A landscape with many valleys, sampled at points; each row gives a point and its height.
From any point a ball rolls to the lowest of the 3 points nearest to it. It stops when none of these is lower. Distance is the straight distance between rows; heights are no part of it.
(462) h=48.5: [ 10   6  -8  16 -26  -6 -14   4   4  29  26   6  -5 -23  -3  13   3 -16
  10  13 -26  22   8  -1  14]
(1409) h=73.2: [-10 -18  10  -6  -1  -9 -23   5 -27   3  -6 -11   3  15 -10   8   3  -9
 -10  15  -3 -13 -17  -4  -1]
(1008) h=40.5: [ 2 -1 -2 -2  2  3  3  4  0 -5 -5 -3  0 -2  7 -9 -2  4 -6  3 -1 -2 -2  2
 -2]
(821) h=22.5: [  1  12  -8   4   1   2   9  -5  18 -11   4   7  -2 -10   2  -4   3  10
  11 -14   0   7   8   3   3]
(1068) h=68.0: [-19 -12  16 -10 -12  -6 -36   9 -34  16  -5 -11  -4  21 -13  18   4  -7
 -10  24 -10 -11 -25  -5   1]
(808) h=65.3: [-17 -16  14  -7  -5  -5 -30   5 -30   7  -5 -11   1  17 -10  14   2  -7
  -8  21  -6  -9 -18  -4  -1]
(533) h=48.4: [  5   5 -12  15 -14  -7   2  -4  11  10  13   6  -4 -22   2   4   2  -4
   5   7 -17  12  12   2   8]
(118) h=30.0: [  4 -10   7 -12  14   3   2   3 -10  -6  -7  -3   7  17   4  -1  -2   2
  -7  -6   7 -13  -4   5 -19]
(412) h=29.9: [ -2  -7  14 -17  23   4  13  -6   0  -8 -14   9  11  26   2  -4  -6   5
  -4 -15  23 -18  -3   6 -31]
(1039) h=21.1: [  2  13 -15  11   1   0  11  -4  22 -11   5  11  -1 -15  -2   0   0  12
  14 -17  -4   7  13   5   4]
(545) h=43.1: [ 5 -3  1 -4  8  4  2  7 -7 -5 -5 -4  4  3  8 -7  0  5 -8 -1  5 -4 -4  1
 -2]
(1645) h=44.2: [ -1   4   7 -11  11   4  15   3  13 -12  -6   7  10   8   4 -10   0  12
   7 -13  26  -4  -1   7 -16]
(1307) h=62.9: [ -4   9  -1  -6  11   4  15   4  17 -15  -5   7   5   0   3  -9  -2  17
  10 -18  23   5   3   3 -11]
(1580) h=47.8: [  0  11  -7   2   1   4  11   2  11  -8   1   7  -1  -5   5  -9   3  12
   8 -10   4   5   2   1  -3]
(253) h=43.2: [  4   5  -1   5 -22  -3  -8   2  -6  24  13   3 -10 -11  -4   6   2 -14
  -2  18 -21   9   6  -8  16]
(410) h=24.4: [ -1  -1   3   1 -13   0 -11   0 -14  13   4  -8  -6  -5  -6   0   1 -14
  -9  21 -12   3  -4 -12  18]
(824) h=23.8: [  1 -10   9 -17  17   5   6  -1  -8  -5  -9   1   8  21   5  -2  -1   4
  -9  -5  17 -15  -6   6 -18]
(1402) h=19.8: [  1  -8  14 -17  19   4   8  -6  -5  -6 -15   3   6  28  -2   1   0   4
  -9 -12  18 -20  -5   6 -27]
(13) h=56.2: [  1   7  -6  -2   2   4   7   3  10 -10  -5   4   1  -2   5  -9   0  13
   2  -5   4   4   0   3   0]
(112) h=49.7: [ -2  -9   5  -3   1  -1 -11   4 -19   2  -5 -14   2   9  -1  -1   0  -9
 -11   9  -3  -4  -7   0   3]
(246) h=53.6: [  3   6  -8  11 -11  -2  -2  -1   5   9   5   4  -5 -17   7  -1   1  -3
   3   7 -11   8   6  -5   7]
(1093) h=41.7: [  0   3   6 -11  14   6  14   2   8  -9  -5   7   5   7   4 -11  -3  14
   1 -11  20  -2  -2   4 -14]
(1312) h=19.5: [ -3 -19   7 -12  12  -3  -9   1 -18  -6 -11  -4   6  20  -5   3   3  -3
 -13   3   4 -20  -9   3 -15]
(1055) h=47.1: [  5   7 -11  19 -13  -4  -3  -4  14  11  15   5  -3 -24   2   6  -1  -5
   6   4 -16  13  13   2   7]
(1539) h=40.4: [  2   7 -13  18 -10  -2   3  -7  14   0  12   5  -4 -20   1   6   2   1
   9  -3 -11   8   8   3   7]
(1729) h=49.0: [  3   4  -2   1 -20   0 -14  -1 -14  24  10  -8 -11  -8  -7   6   1 -17
  -5  21 -20   4  -4 -15  20]
(725) h=37.6: [  1  12  -2   0   6   2  12   0  18 -10  -1   6   3  -1   1  -8  -2  15
  13 -16  15   4   3   3  -2]
(1397) h=22.9: [  8  18  -9  13  10   4  27 -10  32 -18   8   7   0  -9  -6   1  -1   6
  17 -32  17  16  20   2   4]
(758) h=44.4: [  4  -4   6 -13  11   3   4   5  -5  -6  -6  -1   5  13   8  -8  -2   6
  -6  -5  10  -7  -6   5 -12]
(220) h=44.5: [  5   4  -3  11 -25  -5 -14   3   1  29  19   3 -11 -18  -3  11   2 -14
   5  18 -27  11   6  -6  14]
(1760) h=51.6: [  7  10 -15  18  -4  -4   7  -5  20  -2  12   5   0 -20   0   8   1   2
  13  -9 -11   8  15   5   8]
(59) h=40.9: [  2   1  -1  -2   3   3   6   2  -1  -1  -7  -1   0  -1   7 -11   0   7
  -1  -1   4  -3   1   4  -3]
(1709) h=48.6: [  6   4 -10  23 -12  -7  -2  -3  14  11  17   3  -1 -23   1   8   0  -5
   9   3 -18  13  14   2  10]
(30) h=17.8: [ -3 -12  14 -19  18   2   5  -7 -11  -9 -15   3   7  30  -1   4   2   6
  -8  -8  15 -22  -7   4 -21]
(1113) h=52.6: [ -2  11  -2  -5   7   5   9   3  12 -11  -3   7   0  -1   6  -8  -4  14
   9 -13  13   4   0   5  -5]
(1323) h=33.7: [  3  -1  10 -13  19   4  12   2   1  -8  -7   3   8  13   6  -4  -1   7
  -1  -6  18  -8  -6   1 -18]
(862) h=36.8: [ -1   0  10 -14  18   1  16   5   9 -11  -9   6  11  13   7  -8  -2  12
   5 -11  28  -7  -4   5 -20]
(1117) h=44.1: [  4   3  -2   3 -21  -3 -14   5  -6  26  17   0 -12 -11  -6   7   4 -17
  -6  19 -26   7   1 -14  21]
(1160) h=34.9: [  0   7  -7   5   0   1   5  -2  11  -4  -3   5  -2 -12   6  -6   0   9
   4  -1  -4   7   4   2   3]
(1416) h=27.3: [ -4  -4  14 -15  21   5  13  -2   5  -5 -12   7  12  19   4  -4  -3   5
  -1 -16  27 -15  -5   5 -25]
(364) h=51.1: [  7   7  -5  15 -21  -7 -11   2   7  24  23   4  -5 -21   1  11  -2 -12
   8  13 -23  18  12   0  11]
(1488) h=41.1: [  2   1  -4   3 -19  -3  -8   2  -6  19  13  -2 -10 -13  -3   5   1 -15
  -5  17 -18   7   2 -10  16]
(775) h=68.2: [ -3  14  -5   1  10   1  21  -2  22 -19  -1   8   1  -3  -1  -9  -2  13
  14 -23  27   7  12   3  -4]
(1430) h=41.9: [  2  -7   5 -10  12   4   2   1 -10  -6  -8  -5   6  14   5  -3   1   4
  -9  -3   8 -12  -6   4 -12]
(1611) h=26.0: [-12  -7  11  -6 -10  -4 -34   5 -29  13  -1 -17  -6  12 -12  15   2 -10
  -7  23 -15  -4 -22  -7  13]
(1727) h=30.3: [ -2  -5  13 -12  20   3  17  -1  11  -9 -14   9  12  15   5  -5  -6  11
   4 -17  31 -14  -1   6 -24]
(155) h=32.8: [ -9 -14   9  -4  -7  -3 -26   5 -26   7  -5 -14   0  13 -11  12   3 -10
 -10  18  -6  -6 -16  -6   7]
(1384) h=15.5: [  0  -5   1  -1  -6  -1 -13   1 -20  10  -1 -13  -3   4  -9   1  -2 -12
  -8  20  -8   1  -5  -8  12]
(1204) h=46.9: [  0  -4  -1   4 -14   0  -7   4 -10  10   2  -6  -5  -7   0   0  -4 -12
  -6  15 -11   5  -4 -11  13]
(559) h=22.8: [  2  14 -12  13   1   1  15  -6  25  -8  11   5  -4 -12  -2   3   3   8
  12 -18  -4   7  13   6   5]
(1876) h=23.7: [ -7 -11   7  -6  -7  -1 -25   4 -22   7  -1 -14  -4  10 -11   9   0 -14
  -8  18  -7  -3 -14  -9  12]
(291) h=31.9: [ -3 -18   7  -8   3  -5 -14   2 -23  -3  -9 -10   4  15  -4   5   3  -3
 -11   3   0 -15  -8   0  -7]
(565) h=20.2: [  0  12 -12   7   4   2  16  -5  22 -13   6   9  -1 -10   0  -2  -1  11
  15 -18   3   6  10   4   2]
(707) h=59.3: [  4  -9   4  -8   7   2  -4   3 -12  -1 -10  -6   4   9   6  -4   0  -1
 -12   2   1  -5  -4   3  -2]
(1553) h=62.6: [  2   7   2  -8   8   4  11   3  11 -14  -6   5   5   3   5 -10  -2  11
   6 -13  12   2  -2   3 -11]
(1918) h=23.4: [ -6 -19   9 -14  14  -2  -3   0 -17  -8 -15  -1   4  29  -2   3   3   1
 -12  -4   6 -24 -10   5 -19]
(1257) h=23.3: [ -3  14  -6   4   7   5  17  -3  20 -15   2  11   0  -2  -2  -7   0  14
  14 -21  17   7   6   3  -1]
(145) h=13.8: [ -5 -21   9  -8  10  -7 -11   0 -21  -6 -13  -4   2  20  -9   4   4  -3
 -11   0   0 -21  -8   4 -17]
(1277) h=24.0: [  0  -5   1  -1 -12   1 -15   2 -15  16   2  -9  -8  -3  -7   4   0 -16
  -9  19 -12   2  -5 -11  16]
(176) h=17.7: [  3  -5   1  -1  -2   4  -4   1 -10   5  -4  -9  -3  -4   4  -4  -2  -5
  -9  12  -6   1  -5  -4   7]
(625) h=42.6: [  1   2  -8   6  -5   0   3   2   5   0  -4   1  -4 -13   8  -6  -1   4
   0   5  -6   5   2  -1   6]
(3) h=36.1: [-10 -21   7  -7   6  -4 -17   2 -24  -4 -11  -8   3  21  -5   4   5  -4
 -10   9   0 -19 -12   4 -13]
(322) h=50.4: [  7   3  -6  18 -18  -8  -4  -3  11  13  15   5  -3 -21   0   7   1  -8
   8  10 -19  16  12   0  13]
(308) h=25.3: [  5  16 -11  10   3   4  13  -8  26 -14   9  10  -1 -13  -4   1  -1   7
  14 -21   4   8  15   5   7]
(1704) h=17.1: [ -3  -4   5  -5  -9   1 -19   2 -19  11  -3 -14  -4   1 -10   5  -1 -16
  -9  21 -12   0  -9 -10  14]
(1418) h=66.5: [ -3  10   0  -2  12   4  20   1  23 -19  -2   8   5  -1  -2  -7  -3  13
  16 -25  28   5   7   1  -5]
(315) h=42.2: [  1  -7   3  -5   5   2  -2   3 -13  -1  -4  -8   2   5   5  -6  -2  -1
 -11   5  -1  -5  -6   3   0]
(1549) h=42.1: [ -8 -12  13 -15  22   4  11 -13  -3  -8 -21   8  11  36  -2   0  -5   5
  -7 -15  26 -25  -2   5 -34]
(1311) h=45.6: [  9   6  -5  12 -26  -9 -11   2   0  26  24   4 -10 -20   0  12   3 -15
   5  18 -25  18   8  -4  13]
(882) h=29.0: [  2   1  11 -13  14   9  12   2   5 -10  -7   5   9  14   7  -5  -3  11
   2 -12  22  -9  -6   6 -20]
(1528) h=20.7: [ -4 -17  10 -16  13   1  -1  -5 -17  -8 -11   3   7  27  -1   3   4   2
 -11  -6   7 -25  -8   6 -23]
(1229) h=20.8: [  8  16 -12  12   5   2  22  -9  27 -12  14   8  -4 -13  -3   1   4   5
  14 -26   6   9  16   2   6]
(750) h=48.2: [  1   3  -9   7  -7  -3   0   0   3   5   1   4  -4 -15   4  -3  -1   0
   0   8  -9   8   3  -3   8]
(104) h=44.9: [  0  10 -11   7  -4  -2   4  -4  15  -5   3   6  -6 -14   3  -4   2   9
   6  -1  -7   6   8   3   3]
(1168) h=62.1: [  1   6   1  -6  11   6  13   5  11  -9  -4   5   5   4   7  -8  -2  13
   8 -11  15  -2   1   3  -9]
(1320) h=28.7: [  3  -9   1  -2   0   1  -4   1 -11   0  -8  -9   0   1   4  -4   0  -1
  -9   7  -3   0  -5   0   3]
(1300) h=70.8: [  2  -7   3  -8   7   2   0   3 -11  -6  -7  -6   4  10   3  -3   0   1
  -7   2   3  -8  -5   2  -6]
(1907) h=35.2: [  6   7 -12  12  -6  -3   5  -5  17  -3   9   6  -3 -17   4   1   3   4
   9  -5  -9   5   9   1   6]
(657) h=37.5: [  1  -1   7 -14  13   6   9   1   1  -7  -6   2   8  10   8  -8   0   7
   0  -8  15  -8  -6   4 -16]
(417) h=19.2: [ -1 -12   2  -5  -2   0 -11   4 -18   5  -5 -10   0   2  -2  -1  -2  -6
  -8  15  -4   0  -6  -5  10]
(270) h=40.2: [ -6 -18   9  -4   0  -4 -18   2 -25  -1  -8 -12   3  13  -5   8   1 -10
 -13  11   2  -8 -12   0  -1]
(1038) h=27.9: [ -1  -1   5  -1 -15  -2 -21   2 -21  13   7 -13  -7   1  -9   7   1 -16
  -8  18 -17  -3 -13 -13  19]
(501) h=40.0: [ -2 -15   6  -8   7   1  -6   4 -19  -4  -9  -6   6  14   2   4   0  -2
 -13   2   3 -10  -9   2  -8]
(1338) h=38.0: [  3   2   7 -12  14   8  12   0   3  -4  -6   3   7   9   8  -8  -4  10
   0 -11  16  -6  -5   3 -14]
(1451) h=51.9: [  9   2  -4  18 -24  -8 -11   1   9  21  23   4  -3 -24  -3  11   2 -11
  10  11 -24  21  13   3  14]
(499) h=25.1: [  0  15  -5   9  11   2  21  -3  26 -18   2   8   1  -7  -1  -6  -3   8
  18 -28  20  12  15   3   1]
(168) h=21.6: [  1  17  -8   8   8   3  26  -9  31 -17   8  11   1  -9  -6  -1  -3   5
  16 -29  14  12  16   3   8]
(1791) h=26.4: [ -4 -18   6  -9  10  -3  -9   2 -21  -6  -9 -10   5  16   0   2   3  -5
 -12   5   3 -18  -9   5 -10]
(797) h=10.3: [  3  -4  -1   2  -5   4 -10   2 -12   7  -1  -6  -3  -2   2  -3  -3 -11
  -8  14  -6   3  -2  -9   9]
(954) h=46.0: [ -4  -9   7  -2  -4   0 -15   4 -23   6  -2 -14  -2   3  -6   6   1 -12
 -11  17  -4  -4  -9  -7   9]
(785) h=20.1: [  4  15 -10  10   3  -1  19  -7  26 -14   9   9  -2  -9  -5   1   1   8
  15 -28  13  11  16   2   7]
(942) h=46.8: [  9   6  -3  13 -29  -6 -15   6   1  31  25   3 -10 -20  -4   7   1 -16
   5  16 -28  18   9  -3  14]
(1208) h=21.9: [ -9  -8   9  -5  -8  -1 -26   5 -25   7   0 -15  -1   9 -11   9   1 -13
  -7  23 -11  -2 -15  -7  13]
(530) h=45.2: [ -6 -12   6  -3  -3   2 -20   5 -24   6  -6 -16  -1  11  -6   5   1 -11
  -9  16  -5  -2 -10  -6   9]
(1121) h=48.8: [  7   5  -9  22 -15  -7  -3  -5  13  10  17   5  -3 -26   1   9   0  -7
  11   5 -20  17  15   6  11]
(1652) h=55.8: [-15 -13  11  -8  -9  -4 -33   7 -31   8  -5 -11  -4  16 -12  16   3 -11
  -9  23  -7  -6 -24  -6   3]
(1657) h=42.3: [  0   2   0 -10  10   5   8   6   3  -7  -5  -1   3   2   8 -10  -3  10
  -3  -6   6  -2  -2   2  -8]
(1788) h=22.7: [  0  13  -9   2   5   4  13  -2  20 -13   0   9   3  -6   0  -5  -3  11
  14 -18  11   8   5   2  -1]
(1450) h=13.7: [  2  -5   0   2  -6  -1 -10   2 -13   8  -2 -12  -5  -1  -3  -1   0 -11
  -9  17  -8   1  -4  -8  11]
(1479) h=47.7: [ -2 -12   5  -5   0  -1 -15   2 -22   2  -2 -11   1   7  -2   2   2  -8
 -10  13  -4  -5 -10  -2   6]
(1695) h=23.1: [  1 -10   8 -16  16   4   7  -3  -9  -7  -8   1   8  22   3  -2   1   4
  -7  -8  11 -17  -4   7 -20]
(1097) h=51.7: [  8   8 -11  23 -10  -4   1  -3  18   6  16   5  -1 -25   0   9   0  -2
  14   1 -15  15  11   5   8]
(1795) h=37.7: [  3  -4   6 -15  13   5  10   3  -1  -7  -6   1   9  16   6  -5   1   6
  -3  -8  13 -12  -6   5 -19]
(1149) h=49.6: [  1  -2  -7   3 -10  -2  -6   2  -7   9   2  -4  -5  -9   2  -1  -1  -7
  -8  15 -10   6  -1  -6  12]
(328) h=14.1: [  0  -7   2   0  -4   3  -6   1 -14   6  -3  -9  -2  -2   1   0  -1  -8
  -8  15  -6   1  -2  -6   8]
(1693) h=50.9: [  0   8  -7  12  -7  -1   4  -6  12   1   5   7  -5 -17   7  -2   2   3
   5   0 -10   7   9   3   5]
(185) h=43.6: [ -2 -14   5  -5   3   0 -12   4 -23  -2  -7 -12   3  10  -2  -1   1  -9
 -13   8  -1  -6  -8  -2   1]
(548) h=57.9: [  0   5  -3  -4   3   4   8   3   6  -8  -4   3   0  -5   5 -10   2  10
   3  -3   2   2   0   2  -1]
(78) h=34.6: [-10 -20  10  -5   4  -6 -18   4 -25   0  -8 -12   4  16  -6   6   5  -6
 -12  11   0 -16 -12   1  -9]
(989) h=38.5: [ 1  0 -5  2 -3  3  0  4 -1  1 -3 -2 -4 -6  5 -8 -1  1 -7  8 -4  2  1 -3
  7]
(402) h=48.0: [  5   0   1  -1 -20  -4 -14   4 -12  22  11  -8 -12  -9  -9   5   1 -19
  -6  19 -23   4   0 -12  20]
(1504) h=41.8: [  2   0  -3   4 -17  -1 -10  -1  -8  17   6  -2  -8  -9  -2   0   0 -13
  -4  18 -12   6   1 -10  13]
(1541) h=59.5: [ -2   6   1  -5   8   3  13   3  12 -14  -4   7   3  -2   4  -9  -1  15
  10 -12  16   0   2   3  -9]
(619) h=49.5: [  0  10  -4   1   5   2  12   1  12  -7  -2   5   1  -5   4  -6   0  16
  10 -14   2   3   4   3  -1]
(872) h=20.9: [  0  16  -8   8  11   4  20  -6  23 -16   3   7  -1  -3  -2  -5  -3   9
  15 -25  18   9  11   5   2]
(1671) h=32.9: [ -1  -1  11 -12  17   5  16  -1   7 -10  -9   6   9  15   5  -7  -5   8
   3 -14  25  -9  -2   4 -22]
(177) h=36.9: [ 1 -2 -2  3 -5  2 -1  1 -5  0 -2 -4 -1 -6  6 -7 -3 -3 -7 10 -7  0 -1 -3
  5]
(1247) h=20.6: [  7  16 -12  10   6   1  21 -11  27 -15  11  10  -1 -10  -3   4  -1   4
  16 -28  13  11  19   4   7]
(298) h=41.3: [ 3 -2  2 -3  6  2  0  4 -5 -5 -8 -3  2  2  7 -9 -1  5 -7  2 -1 -1 -1  1
  0]
(381) h=35.3: [  3  12 -16  15  -2  -5   3  -4  18  -2   8   6  -2 -15   6   1   2   7
   8  -8  -9   6   9   5   5]
(1411) h=47.0: [  3   5  -5   9 -19  -6  -6  -1  -1  20  12   4  -9 -17   2   6   2 -13
  -2  19 -18  13   7  -8  10]
(379) h=54.4: [  4   2  -5   9 -14  -2  -2  -3   0  13   6   1  -6 -14   4  -2   1  -8
  -2  13 -15   9   2  -4  12]
(388) h=49.9: [  3   2  -5  12 -20  -5  -3  -3   0  17   9   3  -7 -15   2   1   0  -9
  -2  14 -15  12   6  -3  12]
(186) h=24.2: [  5  17 -11  13  14   2  31 -10  33 -17   8   7   0  -8  -3   0  -3  -1
  17 -35  20  12  22   7   6]
(58) h=34.1: [ -6 -11  12 -17  22   3  11 -11  -3  -7 -19   8  10  32  -1   0  -1   5
  -6 -12  22 -23  -4   3 -31]
(302) h=59.7: [  1   7  -2  -4   5   3  10   4  12  -8  -3   6   1   0   7 -13   0  12
   7  -7   9   2  -1   1  -4]
(1061) h=20.0: [ -1  -2   1  -2  -9   2 -14   2 -17  14   3 -11  -7   0  -5   3  -2 -14
  -8  18 -14   1  -5 -12  16]
(977) h=28.6: [  4  12 -13  12  -4  -1  11  -5  17  -5   3   5  -4 -15   0  -3   2   6
   8  -9  -7   5   8   3   7]
(4) h=59.6: [  0   2   2   1 -19   1 -16   1 -15  20   8  -9  -9  -4  -8   5   1 -18
  -7  20 -18   1  -5 -12  22]
(86) h=33.5: [  0   6  -7   4  -2   1   6  -2  10  -4   0   6  -2 -10   8  -8  -1   7
   2   0  -3   6   4  -1   1]
(525) h=48.7: [  0   2 -11   9  -8  -2   5  -2  10   1   4   6  -4 -12   6  -3   0   0
   1   4  -7   6   3  -1   6]
(1003) h=21.0: [ -6  -5   6  -4  -9   3 -27   4 -24  11   1 -16  -3   8 -12  11   2 -12
  -7  21 -13  -2 -14 -10  15]
(457) h=23.0: [  7  17 -11  12   3   2  18  -7  29  -8  14   8  -3 -13  -3   3   1   5
  15 -22   3  10  17   4   7]
(1763) h=46.2: [  7  11 -14  19  -9  -7   3  -3  20   1  14   3  -2 -20   2   8   1   0
  11  -4 -15   9  14   4   7]
(678) h=18.8: [ -2  -6   4  -6 -10  -3 -20   5 -23  10   1 -16  -5   5 -10   6   1 -12
  -7  21 -13   0 -14 -11  16]
(248) h=50.7: [  2   5  -6  15 -12  -2   1  -6  11   8   7   5  -5 -19   4   6   0   1
   4   6 -13  10  10   1   8]
(1174) h=34.4: [ 1 -3 -1 -1 -1  3 -2  3 -7  2 -5 -5 -1  0  7 -6  0  1 -8  3 -4 -1 -5 -2
  2]
(1369) h=70.1: [-15 -17  14  -7  -4  -6 -28   7 -31   6  -8 -11   2  20 -10  12   1  -7
 -10  19  -5 -15 -19  -2  -3]
(1270) h=28.0: [ -1 -13   7 -12  14  -1   0   2 -14  -7  -7  -3   8  22   0   0   3   1
 -12  -3   7 -17  -9   6 -15]
(1306) h=36.7: [ -1   1  10  -9  21   4  16   1  14 -10 -10   8  10  12   5  -7  -3  15
   8 -17  31  -6  -1   1 -23]
(179) h=43.8: [  6   8  -4   7 -25  -5 -10   4  -3  29  20   2 -11 -15  -2   7   3 -15
  -2  18 -22  12   5  -7  16]
(639) h=44.0: [-10 -13  10  -2  -9  -4 -30   7 -28   8  -6 -13   0  14 -14  13   2 -11
  -9  21  -8  -5 -19  -4   6]
(542) h=52.9: [  3   7 -10  16  -9  -2   1  -1  13   4   8   4  -4 -17   3   2   0   2
   2   1 -13   9  11  -1   5]
(688) h=45.3: [ -4 -14   8  -4   0  -3 -19  -1 -23   5  -6 -12   2   9  -5   4   0 -10
 -11  12  -4  -5  -8  -3   5]
(1206) h=23.6: [  3  12 -12  12   0   0  10  -4  20  -9   8   4  -5 -17  -1   1   2   7
  12 -15  -8   7  11   3   5]
(1376) h=51.4: [  7   4  -6  18 -19  -8  -7   0  10  20  19   6  -4 -26   0   8   1 -13
  11  10 -20  19  10   4   9]
(1024) h=44.3: [  5   6 -13  19 -11  -7   1  -3  16   4  13   5  -4 -22   2   6   3  -1
   7  -3 -16  10  14   4   9]
(724) h=64.3: [ -4   5   3  -6  15   2  16   4  17 -16  -6  10   6   3   5  -9  -2  17
   9 -18  27   3   0   6 -14]
(1718) h=18.3: [ -1  16  -9   7   6   3  16  -2  21 -15   3  10   0  -5   0  -3  -2  12
  15 -21  12   8   8   2   1]
(527) h=41.4: [  1   1  -1  -6   4   5   4   4   0  -6  -5   1   2   2   6 -10  -2   8
  -3  -4   7  -1  -4   4  -7]
(164) h=24.6: [  0 -13   7 -16  13   1   3   1 -12  -5  -9  -1   7  22   2  -1   3   3
 -11  -8   9 -17  -7   5 -18]
(643) h=63.8: [-18 -14  17 -10  -9  -9 -33   9 -33   9  -4 -11   0  19  -8  17   2  -7
  -7  21  -4 -10 -22  -4  -2]
(1423) h=21.5: [  1  -5  11 -18  18   5  10  -3  -3  -8 -13   4   8  21   3  -3  -2   5
  -5 -11  15 -18  -5   7 -22]
(1629) h=42.0: [ -6  -8  13 -15  22   6  15 -12  -3  -7 -25  11   9  32   1  -3  -4   7
  -3 -19  26 -24   0   4 -34]
(1900) h=39.9: [ 2 -6  3 -2  4  1 -2  6 -8  0 -5 -7  1  3  8 -6  0  3 -9  4 -1 -4 -4  1
 -3]
(784) h=45.0: [  4   5  -3  12 -22  -5  -6   0   2  24  18   2  -6 -20  -2   5   0 -12
   1  16 -21  13   7  -4  11]
(838) h=19.9: [ -2  15 -10   7   4   4  15  -2  23  -9   6   8   0 -10  -2  -4   2  13
  13 -21   6   9   9   5   4]
(1041) h=36.2: [ -3 -17   6  -8   5  -3 -13   1 -23  -1  -9 -10   2  15  -1   5  -2  -8
 -14   9   0 -11  -9   3  -3]
(507) h=33.6: [  0  10  -9   4   2   2  11   1  16  -9   1   6  -1  -8   1  -6   0  11
  10 -10  -3   6   1   2   1]
(1147) h=72.2: [-15 -21  13  -7  -3 -10 -25   5 -28   3 -10 -12   2  18  -9  11   4  -7
 -10  15   0 -16 -17  -2  -3]
(1033) h=53.0: [  3   3  -6  15 -18  -3  -2  -5   8  12   9   4  -8 -19   4   5   1  -5
   4  11 -15  14   9  -3   9]
(493) h=26.9: [ -2 -13   8 -12  11  -2   1  -2 -17  -7 -11  -2   3  24  -3   0   3  -2
 -14  -3   4 -21  -8   6 -16]
(871) h=59.9: [ -1   7  -1  -5   7   5  13   4  11 -11  -5   5   2   0   4  -7  -3  11
   6 -11   7   1   1   3  -5]
(801) h=16.6: [  2   8 -11   8  -3   0   9   0  13  -3   1   6   0 -13   7  -6   0   9
   3  -5  -1   6   5   2   1]
(1871) h=29.8: [ -1  15  -5   9  11   4  24  -8  27 -20   2   9  -1  -4  -1  -6  -5   9
  16 -30  25  13  15   3   4]
(713) h=19.7: [  0  15 -12   7   6   1  18  -7  26 -13   6   7  -1  -8  -5  -1  -2   9
  15 -21   9   9  13   2   2]
(425) h=30.1: [  9  15 -11  16  -2  -1  10  -8  25  -6  15   8   0 -16  -3   3  -1   8
  14 -17  -7   7  15   5   8]
(553) h=64.6: [ -4  10   1  -1  11   2  16   1  16 -16  -5   7   6  -2   0  -8  -2  16
  13 -19  23   6   3   5  -6]
(1288) h=37.4: [ 2  8 -8  5 -2 -1  6  0 13 -5 -1  5 -3 -7  6 -7  1  7  7 -4 -1  2  5  3
  4]
(577) h=33.8: [  2   1  -1   2 -16   0 -12   1  -9  16   6  -6  -9  -9  -6   4   0 -15
  -8  20 -16   5   1 -11  17]
(795) h=24.3: [  0  -4  14 -16  18   6  11  -1   3  -6  -8   3   9  19   4  -3  -2   7
  -2 -13  18 -11  -7   7 -21]
(1025) h=53.3: [  1  -2  -6   4  -8  -1   0  -1   1   5  -3  -2  -2  -9   6  -3  -1  -1
  -2  13 -10   5   1  -3   5]
(1196) h=32.4: [ -2  -4  15 -15  22   4  16  -9   7  -7 -21   7  13  27   4  -5  -3   9
  -2 -15  26 -20  -3   6 -32]
(1239) h=39.8: [  3   1  -2   2   1   3   4   3   2   1  -4   0  -1  -8   7 -10   1   2
  -4   2  -4   3  -1  -2   1]
(1262) h=19.3: [  0  16 -10   5   4   5  15  -3  24 -15   6   8   0  -7  -2  -1   2   9
  14 -23  10   9   9   3   4]
(562) h=55.5: [  0 -13   5 -10   7   1  -6   1 -16  -3  -8  -7   3  14   1   0  -1  -3
 -13   6   3 -11  -6   1  -4]
(1688) h=41.6: [-10 -15   9  -3  -3  -3 -23   2 -26   4  -6 -14   4  12  -6   7   1  -7
 -11  14  -5  -6 -12  -6   3]
(1654) h=40.1: [ 1  2 -4  0 -3  2  4  1  3 -2 -4  1 -3 -6  8 -8  1  4  0  2 -5  1  2 -2
  3]
(1248) h=51.8: [  2   1  -6   7 -14  -3  -4  -1  -1  16   6   1  -5 -15   0   1  -1  -8
  -1  17 -16   9   4  -8  12]
(1294) h=60.0: [  5 -10   6  -8  11   4  -3   3 -13  -4  -7  -5   5  12   5  -1  -1   1
  -7   0   3 -10  -5   4  -9]
(200) h=43.9: [  5   4  -3   3 -23  -4 -15   0  -8  25  14  -4 -12 -12  -6   6   1 -15
  -5  21 -21   7   0 -15  20]
(1287) h=41.5: [ -3   4   8 -11  14   2  14   4  13 -12  -9   8  10   8   6  -9  -4  12
   6 -16  25  -2  -1   6 -19]

Two balls start at each pair of points below. Name the first point that both come to, or write -.
(1539) / (559) => (1039)
(1693) / (1024) => (1907)
(78) / (1652) => -
(527) / (548) => (1008)
(1041) / (155) => -

Call two points neighbours if one is among the 3 nearest of the other. Go from one point of each pair to the other, from neighbour to neighbour, staying as low as possible. Name the highest point that can't be avoided.
(200) / (1320) => (1117)
(1718) / (1423) => (1693)
(1423) / (145) => (1918)
